Points on a hilly landscape, in no order, each with its height.
A ball rolls from a point to the lowest of its 2 nearest points, and stops where none of them is lower. Distance is the straight distance between rows; heights are no part of it.
Z_340: [106 140 161 114 154 123 150 179 128 115 102  65 102 109 150  81 146 129
 119 122 104 142 133 127 171  94 117 130 104 124 118 175 104 133  96 102
 192 113 118 113 140 145]  (h 407)
Z_854: [156 141 164 128  91 103 147 120 154 154 141 154 172  97  41 133  91 118
 152  46 126  73 162 123 139 143 137 173 143  94 161  90 117 132 146 158
  99 160 107 120  85 133]  (h 547)
Z_418: [107 114  78 115 157 132 112 116 115 100 115 123  96 146 134 141 147  83
 126 138 158 152 100 115 105 128 109  99  67 128 110 144 126  83 153 114
 121 118 116 151 129 153]  (h 496)
Z_980: [101  99 103 143 117 107 146 108 136 154 161 118 195 110  70 123 100 107
 172  62 149  78 142 106 133 142 151 158 154  96 150  92 126  90 128  97
 117 140 149 136  93 158]  (h 395)
Z_798: [140 126 123 130 110 139 131 106 112 170 171 147 150 140 110 152 101 147
 123 133  91  96 155 151 114 157 148 152 182 118 149 100 165 142 120 143
  91 172 135 119 124 116]  (h 365)
Z_632: [138 155 128 130  82 120 114 100 121 164 176 159 155 154  96 169  92 122
 140 120 125  85 151 154  99 180 176 162 190 113 152  94 141 153 119 135
  93 155 153 141 118 108]  (h 324)
Z_714: [114  95  58 155 154 158 129  85 118 143 206  95 102 181 154 162 163 126
 114 161  96 147 160 115 101 151 104 151 146 136 133 161 139  92  98 134
 117 151 102 126 157 160]  (h 312)
Z_375: [155 139 115 133 125 158 123 108 153 123 125 153 138 133 176 131 159 149
 135 115 104  85 137 114 115 131 128 106 142 135 131 117 131 141 110 133
 114 148 181 127 136  96]  (h 353)
Z_27: [171 133 131 155 110 128 151 140 155 107  99 129 138 130 108 158 146 135
 139  94 135  84 127 110 122 138  94 145  91 117 143 118 105  92 111 176
  98 149  93 132 168 120]  (h 126)
Z_73: [101 184 152 135  90 121 146 137 126 146 118 108 152 112  93 123 115  98
 136  79 126  88 156 126 135 139 175 151 155 120 130 130 116 153 109 111
 152 144 153 151 116 127]  (h 383)
Z_98: [154 148 154 155 113 106 164 171 182 123  60 130 147  88 144  80 110 170
 154  95 139  86 105 119 183  93 114 122  96 128 143 115  96 139 137 149
 133 135 138 104 134 101]  (h 174)
Z_808: [144 146 129  95  96 122 104 143 100 115 126 157  84 133  95 192 118  93
  89 182 144 165  84 160  83 143 145  82 114 148  96 141 122 153 175 110
 126  71  98 164 128 150]  (h 270)
Z_437: [130 165 111 118 134 126 136 157 120  91  93  95 101 141 127 146 165  68
 125 141 141 136 114 108 124 117 109 102  46 122 110 143  95  85 126 126
 148 117 119 176 166 169]  (h 641)
Z_851: [130 136 155 126 120  98 163 140 110 136 125  98 138 120  82 119 123  95
 117  86 117 123 153 122 144 115 120 148 103 114 142 151 103  95  88 139
 133 137  48 127 137 161]  (h 477)
Z_697: [126 146 180 107 107 129 118 153 130 125 113 125 112 125 127 123 131 155
 100 167 107 168 132 173 139 125 154 118 161 148  89 148 127 215 147 118
 174  83 171 112 119  99]  (h 183)
Z_220: [117  84 115 104 119 134 109  87 119 123 133 201 101 131 136 187  88 128
 139 167 185 154  88 140  91 149 115 112 125 140 111  95 149 101 164 129
  68 148  93 136 107 120]  (h 307)
Z_412: [ 92 176 111 114 130 128 102 113 109 124 135  86 109 144 122 135 139  87
 115 147 142 132 105 119  96 144 156  84 114 113  94 138 116 147 136 100
 196  76 181 164 138 159]  (h 418)
Z_817: [153 165 156 115 100 127 129 148 108 104 110 142  98 142 116 170 142  88
 112 137 134 145 117 136 107 138 120 105  91 140 107 133 109 117 133 135
 118 127  91 170 160 143]  (h 601)
Z_82: [115 215 150 119  67 108 120 120 129 140 128 114 143 129  83 150 101  71
 143  93 146 107 147 140 105 163 186 137 162 117 128 126  90 163 112 108
 151 126 155 172 116 126]  (h 332)
Z_283: [131  88 132 135 159 102 125 142 150 125  76 148 147 104 139 105 117 174
 134 106 154 131  95 117 158  92  98 137 104 115 161 134 140 110 139 153
 107 132  86  68 122  87]  (h 192)
Z_112: [ 71 132 125 130 127  80 129 141 118 138 126 112 165 120  76  91  79  76
 158  84 174 119 119 119 159 122 154 125 113 114 114 122 112  91 158  55
 154 102 157 151  82 154]  (h 302)
Z_60: [153 101 126 149 133 106 135 153 162  87  70 131 130 129 144 124 127 144
 153 123 183 121  97 114 150 103  85 116  66 119 132 122 113  86 144 159
 104 122 107 120 153 106]  (h 248)
Z_637: [132 174 144 111 112 122 121 162 123  95  84 140  84 116 136 146 128 120
 115 155 154 146  97 135 144 110 127  86  71 132  97 120 109 161 186 131
 157  93 175 161 133 116]  (h 317)
Z_919: [ 85 105 122 131 127  87 133 129 123 165 145 109 188 106  73  89  83 113
 163  69 153  97 140 123 170 121 152 144 142 108 133 104 117  97 150  80
 133 116 146 125  71 147]  (h 354)
Z_343: [136 138 159 120 130 141 118 151 126  96 107 122 100 122 163 117 154 140
 115 143 116 141 116 142 143 102 119 100 115 135 109 144 127 156 135 132
 160 116 163 128 136 107]  (h 191)
Z_293: [124 153 116 132 147 122 138 167 139 104 107  74 112 138 134 128 168  92
 130 121 133 137 132 108 143 119  82 122  65 124 126 165  83  72  91 122
 153 124  83 152 170 163]  (h 612)
Z_511: [157 124 119 108 109 124 118 124 123  91 110 184  86 141 139 189 124 104
 119 162 165 159  93 126  88 129  97 103  82 144 118 123 131  89 159 157
  67 137  72 144 139 124]  (h 133)
Z_265: [136 171 120 157 136 143 130 127 177 129  86 113 143 110 197  87 174 131
 138 118 103 101 131  89 147  86 135 101 125 144 124 110 100 160  92 106
 168 126 202 153 135 109]  (h 512)
Z_913: [142 187 139 102  88 116 117 141  98 133 139 126  91 138  93 187 123  71
  89 166 135 153 112 160  77 179 167  83 130 130  99 148 106 176 154 114
 153  66 112 184 133 145]  (h 327)
Z_869: [145 174 126 142 101 128 149 153 139  85  81 112 117 126 121 154 153  81
 150 120 147 111 128 106 125 146 100 115  50 126 112 119  82  89 128 150
 124 132 126 188 173 153]  (h 668)
Z_755: [169 181 119 147  97 149 150 120 142 111 118 122 127 158 121 176 180 103
 135  99 111  90 160 107  81 169 131 145 115 128 130 116  90  99  99 155
 119 160 120 172 177 120]  (h 717)
Z_270: [101 115 136 110 152 123 113 142  83 106 137 111 109 134 129 111 113 116
 113 145 133 162 117 130 139 116 123 114 117 137 111 146 143 130 136  95
 157 107 120 125 133 150]  (h 492)
Z_420: [151 176 130 115  85 138  98 100 126 118 140 163 128 154 136 191 130 122
 129 143 135 111 125 148  79 170 154 108 158 125 127 104 130 156 134 132
 109 130 170 146 143 101]  (h 456)
Z_882: [131 110 102 130 151 169 128  98 112 114 166 113  97 170 159 152 178 149
 115 172  89 157 143 122  92 141 102 132 133 148 131 161 152 115 101 146
 119 133 117 110 167 135]  (h 357)
Z_252: [115 117 144 136 133 109 124 138 143 133 116 152 150 111 128  88  96 137
 160 100 146  97 117 126 168 105 157 126 141 119 124 113 131 133 151  96
 136 129 188 114  86  99]  (h 378)
Z_999: [178 153 173 125 109 133 136 161 133 108  96 151 102 105 162 126 135 176
 107 137  90 132 132 159 153  94 124 131 129 138 137 140 130 171 126 174
 125 143 130 112 149  89]  (h 195)
Z_930: [153 185 167 117  98 138 136 150 126 125  95 113  96 125 146 157 161 142
 109 131  89 148 166 145 119 127 144 134 159 148 121 142 121 199 114 139
 150 130 148 152 158 104]  (h 320)
Z_424: [ 95  67 110 113 143 126 123  93 102 122 150 162 102 129 151 141 100 147
 129 181 173 167 101 133 111 139 125 135 140 134 114 106 155 117 157 128
 101 137 109 118 106 126]  (h 256)
Z_384: [ 82  62  99 136 184 106 122 124 149 112 108 127 153 120 156  73 118 146
 152 119 159 139  91 117 153  99 116 121 120 131 129 126 136 101 151  89
 125 119 149 107 100 110]  (h 454)
Z_21: [159 169 184 105 106 126 133 151 128 136 108 140 105 104 128 131 123 154
 113 133  79 139 153 167 146 128 155 146 158 137 131 144 127 199 126 145
 128 142 128 120 139  97]  (h 261)
Z_934: [141 130 109 160 123 143 151 105 136 166 152 115 175 130  86 127 146 118
 137  73  89  60 168 117 116 161 147 150 161 101 163  95 137 127  97 135
 111 166 139 132 127 136]  (h 137)
Z_168: [144 141 164 140 112 115 153 131 160 175 123 152 177  89  58  85  91 131
 153  55 109  82 155 132 171 127 151 164 145 108 158 105 128 150 144 143
 123 157 125 101  78 120]  (h 514)
Z_675: [102 150 184 105 112 112 116 155 123 144 132 109 123 115  98  97  86 141
 117 144 122 168 124 164 171 116 175 129 162 138  88 141 116 202 150  96
 187  84 180 103  86 109]  (h 115)
Z_916: [122 145 149 134  92 124 119 133 111 184 166 134 160 120  98 107  66 148
 118 140  93 125 164 176 151 151 189 174 198 118 153 121 150 185 135 134
 128 145 153 109 105 127]  (h 459)
Z_41: [163  99 142 111 138 133 125 126 129  96 110 164 107 131 167 139 139 181
 113 153 130 146 104 137 131 104  91 135 112 135 149 141 154 118 121 175
  89 139  93  80 137  89]  (h 59)
Z_359: [156 145 126 159 104 117 160 142 164 122 104 110 159 106  75 135 153 119
 158  57 127  75 151 102 132 137 114 148 102 104 157  98  94  94 105 169
 116 146 101 147 134 146]  (h 190)
Z_847: [134  99 130 118 111  96 129 110 144 129 129 178 147 121  93 169  83 112
 171  95 182 106 104 116 105 135 119 150 130 110 126  89 134  98 147 137
  67 149  90 139 104 119]  (h 381)
Z_238: [115 106 107 112 162 121 119 133 109  97 108  96  89 137 123 124 148  75
 104 147 158 179  99 109 134 127  98 110  63 139 128 173 116  83 127 110
 134 112  56 139 138 167]  (h 455)
Z_611: [129  94 127 117 138 159 118 110  83 117 182 122  92 159 163 148 157 159
  95 203 116 172 133 141  98 134 111 127 143 148 117 133 158 142 136 141
 125 114 115 113 154 147]  (h 397)
Z_856: [112 127  88 149 118 124 134 102 145 138 160 109 182 145  78 148 138  86
 160  63 137  81 151 104 106 161 147 147 145 111 136  99 114  78 113 103
 118 140 149 156 117 165]  (h 430)
Z_69: [ 97 137  85 136 128 114 120 106 119 127 155 110 155 151 108 147 129  92
 151 101 151 102 131 118 104 158 138 119 126 112 115 119 119  83 117  90
 138 131 152 159 122 152]  (h 461)
Z_392: [ 94 121  70 129 147 130 110 100 116 123 158 107 116 163 124 145 139  92
 137 139 148 142 105 122 105 147 124 118 104 131 110 131 132  84 135  91
 140 124 143 158 130 169]  (h 493)
Z_178: [152 202 136 134  85 137 108 109 148 133 105 147 135 141 151 150 145 124
 141 121 128 106 140 121  87 157 155 111 172 133 126 113 119 179 124 132
 134 129 195 160 145  93]  (h 420)
Z_664: [127 145 104 137 158 147 134 143 147 122 115  79 129 135 139 106 178 104
 132 100 100 110 145 119 136 118 103 127  99 119 126 160  91  88  79 118
 165 131 111 139 162 145]  (h 583)
Z_488: [116 139 170 112 121  96 138 179 128 122  93 126 127 105  99  94  84 111
 148 101 164 137 111 124 178  96 136 133  90 124 116 135  99 109 154 107
 140 116 118 136 101 125]  (h 178)
Z_128: [133 157 135 159 123 137 145 151 176 148  82 130 152  89 157  66 139 142
 150  97 106  92 142 104 175  74 147 113 136 139 138 111 104 170 111 119
 158 140 172 130 112  99]  (h 476)
Z_576: [136 155 120 130 119 143 110 113 148 113 114 144 139 133 168 129 140 128
 138 117 134 104 120 117 122 122 148  94 129 123 118 107 133 140 142 112
 152 115 206 140 125 101]  (h 310)
Z_72: [153  97 137 117 144 141 139 113  91 135 146 121 100 138 130 143 143 146
  92 157 100 160 142 136 118 143 103 160 125 158 159 169 153 128  84 163
  92 140  27  90 160 136]  (h 305)
Z_952: [107  97 132 120 125  92 135 114 115 139 138 138 155 123  80 135  83 110
 152  88 160 121 127 122 130 127 126 150 126 118 133 113 133  93 130 122
  90 142  92 130 102 139]  (h 345)
Z_708: [143 121 123  93 115 131 114 139  95 101 117 160  72 124 122 188 126  89
  89 172 161 177  84 130  87 130 116  81  83 154 107 144 136 114 180 131
  93 101  73 162 128 153]  (h 205)
Z_579: [106  89 141 116 146  91 136 125 106 156 129 138 144 104  92  94  67 133
 128  97 139 130 124 130 166 119 126 161 129 120 137 138 146 117 141 129
  97 128  80  98  89 131]  (h 298)
Z_887: [157 117 132 129 116 109 129 146 140  84  84 162 108 137 144 154 111 124
 131 146 179 146  92 127 126 112  80 120  66 126 131 110 118  96 159 169
  80 134  86 125 143 102]  (h 198)
Z_193: [108 156  86 149 133 143 113 116 156 138 122 102 161 130 158  92 151 110
 160 105 129  93 133  99 130 124 150 102 142 125 107 118 112 122 105  79
 176 118 208 159 123 137]  (h 491)
Z_103: [ 88  98  99 119 172 150 109 114 113 106 153 116 106 137 163 103 157 149
 117 174 138 153  98 123 131 111 117  94 129 130 105 132 147 134 163  99
 172  84 187 128 131 143]  (h 379)
Z_52: [ 97 157 165 106 108  87 136 159 121 142 116 118 153 100  73  81  73  97
 157  75 153 125 132 127 179 110 166 140 114 121 117 128 101 121 154  80
 163 108 143 141  77 141]  (h 245)
Z_791: [147 152  93 138 148 167 124 114 161 127 119 116 126 140 210 109 195 147
 126 128  83 114 137  90 129 112 106  93 124 140 116 132 107 138  90 129
 162 120 190 149 147 108]  (h 543)
Z_953: [158 180 119 110 116 132 126 146 111  97  99 127  84 146 138 182 159  90
 108 161 135 143 101 117 104 131 117  82  58 139  93 131 106 119 154 145
 137 103 129 178 166 150]  (h 629)
Z_7: [145 118 164 133 143 121 140 124 110 170 135 148 142 109  94  93  96 160
 105 112  76 128 148 161 150 138 120 169 143 116 171 141 166 149 117 176
  90 152  61  71 117 125]  (h 67)
Z_775: [115  81 116 133 161 114 134 108 125 148 124 115 147 116 106  99 112 151
 117 107 124 122 131 123 150 126 114 161 129 112 155 142 157 108 106 149
 107 138  77  78 114 128]  (h 241)
Z_541: [132 175 144 151 109 132 150 139 159 161 107 120 154  86 116  85 120 121
 151  79 109  83 155 110 146 111 163 139 154 128 142 117 112 165 112 115
 147 154 168 138  98 112]  (h 433)
Z_502: [103  68  69 153 153 150 127  92 139 163 164 134 149 148 158 114 117 162
 132 149 115 113 134 111 126 127 123 138 167 120 147 101 160 102 121 134
 111 160 155 106 119 132]  (h 457)
Z_79: [136  51 109 144 173 110 124 102 170 149  96 147 159  96 140 116 117 171
 160  96 158 120  97 105 142 108 102 149 124  96 166 103 149  99 131 158
  81 147 104  66 109  97]  (h 252)
Z_815: [150 127 165 116  82 117 118 138 106 146 172 137 121 134 102 152 100 141
  88 203 109 198 125 183  96 167 160 140 187 145  94 134 133 187 157 118
 143  79  97 121 124 134]  (h 508)
Z_315: [103 162  89 131 154 156 105 113 139 118 131  90 122 148 156 117 160 117
 125 140 122 121 121 111 114 129 133  87 126 128 103 137 122 127 127  86
 189  97 196 148 134 151]  (h 458)
Z_18: [118 171 137 106 109 122  95 117 102 126 140 128 108 143 106 156 116  90
 106 157 149 141 108 148  92 155 163  92 128 128 101 135 116 171 145 111
 165  85 150 149 126 148]  (h 376)
Z_465: [157 149 139 171 117 127 165 122 161 150 119 116 169 100  94 124 159 120
 142  58  95  68 159 112 126 143 129 152 144 104 164 103 111 125  95 158
 123 155 119 124 117 135]  (h 206)
Z_962: [142 195 193 114  77 104 140 192 117 129 101 111  91  99  94 152 110  84
  94 121 125 163 149 138 146 135 143 134 106 150  99 157  84 159 134 121
 142 116  86 182 134 148]  (h 429)
Z_629: [132 136 105 125 163 186 128 110 141 112 156 109 104 165 197 128 205 156
 116 147  72 136 141 108 124 132  90 100 123 145 119 163 133 128  90 128
 150 107 163 127 163 120]  (h 568)
Z_603: [140  94 130 129 137 147 142 108  90 147 174 124 121 139 122 125 118 155
  99 162  83 137 155 149 117 141 128 170 156 138 163 138 171 137  99 164
  92 157  79  97 137 142]  (h 240)
Z_301: [142 179 184 108 102 116 130 179 122 115  93 130  81 109 119 153 117 104
 101 148 136 172 124 147 141 115 131 105  94 145  92 152  99 167 158 118
 164 101 129 167 134 132]  (h 377)
Z_132: [133 128 167 131 133  95 134 176 144 116  78 135 136 103 128  76 101 150
 140 101 139 119 104 129 185  84 128 139  92 119 141 132 106 126 152 133
 133 127 119 106 119  98]  (h 102)
Z_405: [152 188 130 152  88 138 150 142 152  98  87 120 134 134 117 168 154  98
 154 106 143  83 150 108 101 158 127 129  94 132 125  98  85 116 131 152
 113 149 139 197 176 132]  (h 694)
Z_124: [ 86  78 104 115 179 137 122 116  94  94 159 121  93 131 156 105 138 155
 104 200 166 197  93 125 120 114 114 120 117 134 108 137 149 130 181 104
 150  91 130 113 120 148]  (h 337)
Z_686: [156 154 156 111  79 114 125 126 117 128 145 176 145 138  87 180  97 112
 127 110 131 119 142 152 109 158 149 150 144 129 130 115 132 141 130 131
  86 155  98 152 130 110]  (h 236)
Z_219: [134 120 129 132 137 128 141 119 105 117 134 104 123 142 104 135 137 115
 116 108 105 128 139 126 132 133 105 141 105 129 139 163 129 102  86 138
 117 150  58 111 155 141]  (h 435)
Z_372: [134 205 143 135  96 139 134 131 144 147  97 110 128 116 147 126 159 122
 122 112  94 108 160 116 112 128 161 123 183 137 136 132 118 198  98 140
 140 142 182 153 146  94]  (h 375)
Z_259: [122 160 123 115 127 131  97 134 138  97  95 147 112 126 165 131 141 125
 129 144 144 130  91 129 124 104 137  81 102 118 101 113 128 141 173 121
 164  88 208 150 123 112]  (h 260)
Z_997: [131 104  96 129 147 148 123 107 121 113 141 113 105 158 141 143 160 121
 125 125 120 139 135 115 108 137  94 130 108 131 123 157 124  84 100 135
 115 140  93 120 156 137]  (h 398)
Z_746: [100 127 132 137 127 120 136 142 121 164 141 121 168 110 107  72  81 141
 137 117 116  95 139 133 183 116 171 143 163 119 140 121 144 149 144 100
 155 135 174  98  82 129]  (h 423)
Z_893: [ 98 105 130 130 177 104 130 162 124 127 104  81 146 112 127  60 128 136
 140  96 129 134 114 117 184  90 106 136 104 117 140 168 113  97 114 103
 167 113 102  97 120 134]  (h 550)
Z_448: [122 151 100 151 133 152 145 121 141 135 128  92 156 131 134 116 170 105
 143  90  98  94 159 115 118 139 135 126 132 120 128 141 103 107  76 108
 148 146 148 153 142 143]  (h 553)
Z_296: [ 94  70  83 146 158 137 129 103 107 149 188 122 127 139 142 124  99 157
 121 173 136 160 151 126 121 122 136 159 181 122 142 114 165 106 129 139
 123 158 112 103 108 144]  (h 494)
Z_290: [142  90 157 108 131 124 114 128 108  97 109 168  93 125 144 138 110 137
 108 159 160 169 100 150 130 113 103 134 115 147 125 139 140 118 144 147
  90 121  84 102 119 111]  (h 127)
Z_331: [174 110 133 161 120 119 140 140 192 130  83 160 158  96 148  93 126 171
 160  97 134  72 106 107 159  98 115 120 118 118 154  87 114 130 133 163
 105 136 147  96 122  92]  (h 231)
Z_414: [102 127 141 123 129 124 118 138  70 134 161  94 106 140 100 137 113 108
  93 170 133 158 137 140 117 141 146 115 139 140 110 149 129 145 136  89
 182  92 123 145 126 175]  (h 474)
Z_908: [121 156 171 120 112 121 139 150 130 166 122 136 154  93  89  85  79 142
 140  86 100 111 149 150 184 116 175 162 153 121 136 131 137 172 147 128
 136 146 142 100  87 116]  (h 471)
Z_784: [116 155 148 116 131 146 124 141 124 124 117  98 111 118 147 102 138 135
 122 140 105 127 152 125 138 114 146 103 141 140 118 147 126 167 110 105
 188 111 173 132 132 126]  (h 249)
Z_780: [154  92 120 135 132 122 126 134 168 111  93 171 141 119 191 108 138 179
 140 122 135 103  97 124 148  89 100 110 118 129 144 102 141 128 139 154
  89 138 157  93 122  72]  (h 278)
Z_605: [102 138 150 114 145 111 129 163 106 108 105  89 109 115 126  96 129  90
 127 123 136 149 116 122 155 100 126 115  85 122 108 153 115 111 120  92
 185 112 125 138 120 155]  (h 453)
Z_704: [131 105 135 117 133 101 119 139 164 118 102 178 145 114 147 114  96 144
 171 109 172 107  89 125 144  92 126 114 129 125 127  89 133 110 170 121
 115 127 177 120  93  84]  (h 339)
Z_455: [100 176 172 115 108 114 111 160 146 129  97 109 118 109 117 102  98 119
 128 124 148 144 123 136 149 106 169 115 141 136  94 134 111 192 147 100
 191  89 203 130  92 100]  (h 42)
Z_274: [116  56 127 104 165 142 130 101 105 113 134 155  92 113 166 122 109 154
 104 182 175 184  99 130 121 141 101 145 111 144 135 136 145 109 146 136
  99 123  63 104 116 125]  (h 196)
Z_381: [157 108 159 110 127 125 135 139  89 119 132 112  92 126 116 135 128 119
  84 165 111 178 129 133 117 140 100 134 111 164 133 186 131 119  98 147
 103 126   4 121 152 153]  (h 356)
Z_833: [151 109  78 154 147 155 136  99 183 134 130 156 165 139 165 116 164 144
 152 100 105  82 126 102 126 111 120 110 137 125 143  88 125 110  98 137
 102 148 170 112 126 106]  (h 389)
Z_735: [ 84  91  94 138 136 120 117 121  84 148 195  99 132 143 109 118  89 126
 112 161 147 164 161 119 126 131 150 154 180 120 130 126 148 107 131 113
 153 141 112 121 111 164]  (h 527)
Z_231: [132 108 157 112 148 130 127 153  86 107 128  95  80 125 118 114 136 104
  78 164 131 185 112 120 129 128 102 107  91 156 125 191 123 109 113 115
 141  96  34 138 148 164]  (h 406)
Z_905: [149  96 174 120 110 133 120 151  85 146 186 123 115 138 123 140 134 151
  86 215 101 206 142 168 110 138 138 148 177 153 100 146 151 182 152 129
 145  90  75 113 141 157]  (h 475)
Z_182: [126  89 117 119 137 165 121 106 129 137 166 163 128 139 188 121 136 194
 117 189 104 125 132 135 127 125 120 116 174 137 137 102 169 157 129 150
  98 131 176  94 123  96]  (h 366)
Z_680: [118  85 139 124 159 121 135 115  93 163 146 124 131 109 106  80  90 169
  94 148 110 146 147 140 155 133 116 177 136 126 160 154 165 131 124 167
 105 137  44  63 120 136]  (h 165)
Z_639: [130 108 116 139 148  96 127 155 159  98  80 139 145 120 142  99 117 131
 168 103 173 114 101 114 147 100 105 108  93 114 134 107 115  85 160 119
 123 116 149 129 124 111]  (h 294)
Z_181: [129  66  70 148 172 144 119  95 178 134 120 146 156 136 182 102 157 166
 151 125 130 104 101 111 136 114  95 114 127 132 143 115 137 105 102 124
  97 141 148  88 120 105]  (h 421)
Z_867: [139 113 126  98  92 111 114 106 145 119 124 207 127 126  99 200  86 104
 155 129 191 130  96 128  84 145 115 122 113 122 119  78 136 100 171 138
  65 151  87 160 108 107]  (h 349)
Z_981: [131 127 142 116 119 143 110 118 107 121 149 146 122 142 137 153 122 149
 114 160 118 130 126 148 114 139 136 132 154 143 123 120 157 152 130 127
 119 135 147 118 134 117]  (h 515)
Z_148: [133  65  81 145 152 121 124  89 175 151 126 136 161 107 113 147 126 147
 176  73 159 109 112  98 118 131 103 148 136  99 167  86 140  86 112 153
  70 145 110  88 107 127]  (h 299)
Z_111: [116 135 142 126 156 169 141 138 118 132 139  77 113 125 156 102 161 149
 106 154  63 128 172 127 145 117 132 125 152 134 123 165 131 175  85 115
 180 116 150 123 151 139]  (h 304)
Z_803: [134 179 146 115  69 109 105 112 117 139 155 150 145 149  87 167  81  97
 145 122 144 113 136 149 101 179 172 146 168 122 129 122 125 156 131 111
 116 133 135 159 120 118]  (h 282)
Z_732: [110 108  72 167 137 139 147 100 129 173 189 102 175 155 100 134 133 118
 136  99  92  87 167 113 111 161 137 157 167 108 151 108 142  99  92 132
 116 172 136 129 127 158]  (h 204)
Z_129: [167 143 106 152 113 156 148 101 131 133 142 130 123 165 122 184 187 114
 133  93  87  97 164 120  79 167 117 156 126 131 147 127 118  88  84 165
  82 167 100 144 170 112]  (h 736)
Z_131: [162 116 135 141 140 147 142 101 119 170 147 134 137 126 112 122 119 168
 105 125  71 113 159 152 115 154 119 166 157 112 178 122 179 149  95 195
  81 173  81  81 132 121]  (h 164)
Z_312: [161 128 145 119 127 146 133 143 133 100 101 144 100 134 178 128 163 161
 112 143 107 130 121 135 138 108 107 105 101 139 132 141 135 126 126 166
 121 132 128 114 157  99]  (h 128)
Z_676: [108  85 151 112 158 134 136 136  91 117 158 123  96 129 145  98 142 154
  91 206 137 197 111 152 128  99 111 110 136 150  94 146 151 174 175 115
 158  74 120  98 134 150]  (h 289)
Z_380: [107 155 169 121 149 134 154 160 123 131 113  67 100  98 136  89 152 138
  97 132  69 129 165 129 157 100 132 141 133 117 134 185 125 163  77 126
 179 126 114 114 143 145]  (h 359)
Z_677: [141 128 150 125 117 131 129 123 122 160 154 170 150 115 105 120  81 153
 130 128  92 111 145 170 147 135 155 166 173 125 152 115 168 174 137 148
 103 163 139  99 103 110]  (h 410)
Z_473: [110  70  67 150 147 105 125  87 162 134 137 132 159 123  99 161 131 110
 187  78 174 118 115 109 106 146 107 145 127 110 137  96 116  66 117 127
  80 141 127 128 110 147]  (h 336)
Z_214: [ 94  92  46 164 143 142 140  85 115 159 206  97 139 172 127 159 138 118
 136 129 116 125 164 113 101 156 119 165 162 125 143 130 143  81 100 129
 113 171 120 129 136 160]  (h 262)
Z_139: [132 127 121 122 113 137 110  98 120 124 147 175 137 150 139 178 122 128
 143 140 131 115 118 133  87 156 128 122 139 130 122  98 150 114 135 125
  95 155 156 134 128 108]  (h 484)
Z_625: [ 97  48  69 138 192 120 107  98 174 135 113 150 156 121 187 101 130 158
 164 124 164 124  83 117 140 106  97 120 131 121 143  97 133  93 146 110
 101 133 160 109 101  99]  (h 452)
Z_480: [ 85  86  68 138 184 143  98 116 154 113 133 120 140 134 188  86 151 150
 132 143 149 135  94 114 138 106 112 101 132 128 121 124 137 112 149  90
 150 108 183 126 103 123]  (h 416)
Z_551: [120 176  77 153 147 152 117 132 157 127 112  89 145 137 151 118 186  96
 151  92 123  94 148 104 114 127 122 111 108 134 103 136  83  98 101  92
 163 125 183 172 147 159]  (h 522)
Z_678: [128 115 166 112 129 145 127 146 102 127 160 125 119 137 142 116 144 163
 103 195 117 174 134 170 129 118 130 125 157 147  97 145 147 203 148 117
 164  80 145  96 135 127]  (h 239)
Z_246: [139 143 127 116 124 150 105 108 109 104 138 129  99 157 143 166 156 121
 119 150 122 144 122 130  94 143 124 110 112 138 109 129 141 131 128 126
 135 115 144 145 153 133]  (h 544)
Z_207: [141 162 145 113  97 133 111 114  90 126 149 139 105 158 107 186 130  86
 109 134 120 141 133 136  78 171 142 108 122 142 113 132 133 134 120 115
 121 122 102 165 153 146]  (h 572)
Z_836: [135  93 138 112 131 145 109 123 132 106 125 183 121 116 182 116 139 174
 129 155 117 133 105 147 141 104 112 108 145 140 133 118 167 140 140 141
 101 133 168  87 115  90]  (h 323)
Z_175: [118 108 146 124 136 142 128 132  78 127 186  91 102 156 122 134 140 133
  92 199 111 180 149 137 114 138 140 119 159 148 109 148 146 152 130 116
 157  98  97 125 155 161]  (h 436)
Z_725: [164 145 151 132  93 118 146 139 131 107 118 164 125 138 105 164 117 125
 140 102 132 106 133 135 110 132 122 142 117 125 132 116 118 116 130 166
  86 157  95 143 149 111]  (h 184)
Z_28: [113 111 129 130 150  90 140 147 126 131 104  89 157 114  94  91 126 116
 130  80 145 137 121 114 161 111 102 150  94 110 141 157 109  76 107 126
 137 114  64 106 132 152]  (h 516)
Z_827: [106  68  87 145 147 168 122 102 141 165 186 145 139 130 182 104 110 184
 114 187 117 141 151 128 131 112 129 136 201 119 159  93 173 127 127 156
 103 154 169  89 116 115]  (h 411)

For each start below, name the point where the ball stops.
Z_791 | Z_27
Z_296 | Z_132
Z_384 | Z_455
Z_392 | Z_132
Z_293 | Z_511

Call two points neighbours if one is among the 2 nearest of the other. Go from one point of each pair to the other, from neighbour to neighbour, staying as low as possible. Name the highest point that can't be avoided.
Z_312, Z_511 | Z_270
Z_511, Z_27 | Z_908
Z_259, Z_455 | Z_384
Z_934, Z_27 | Z_465
Z_312, Z_7 | Z_847
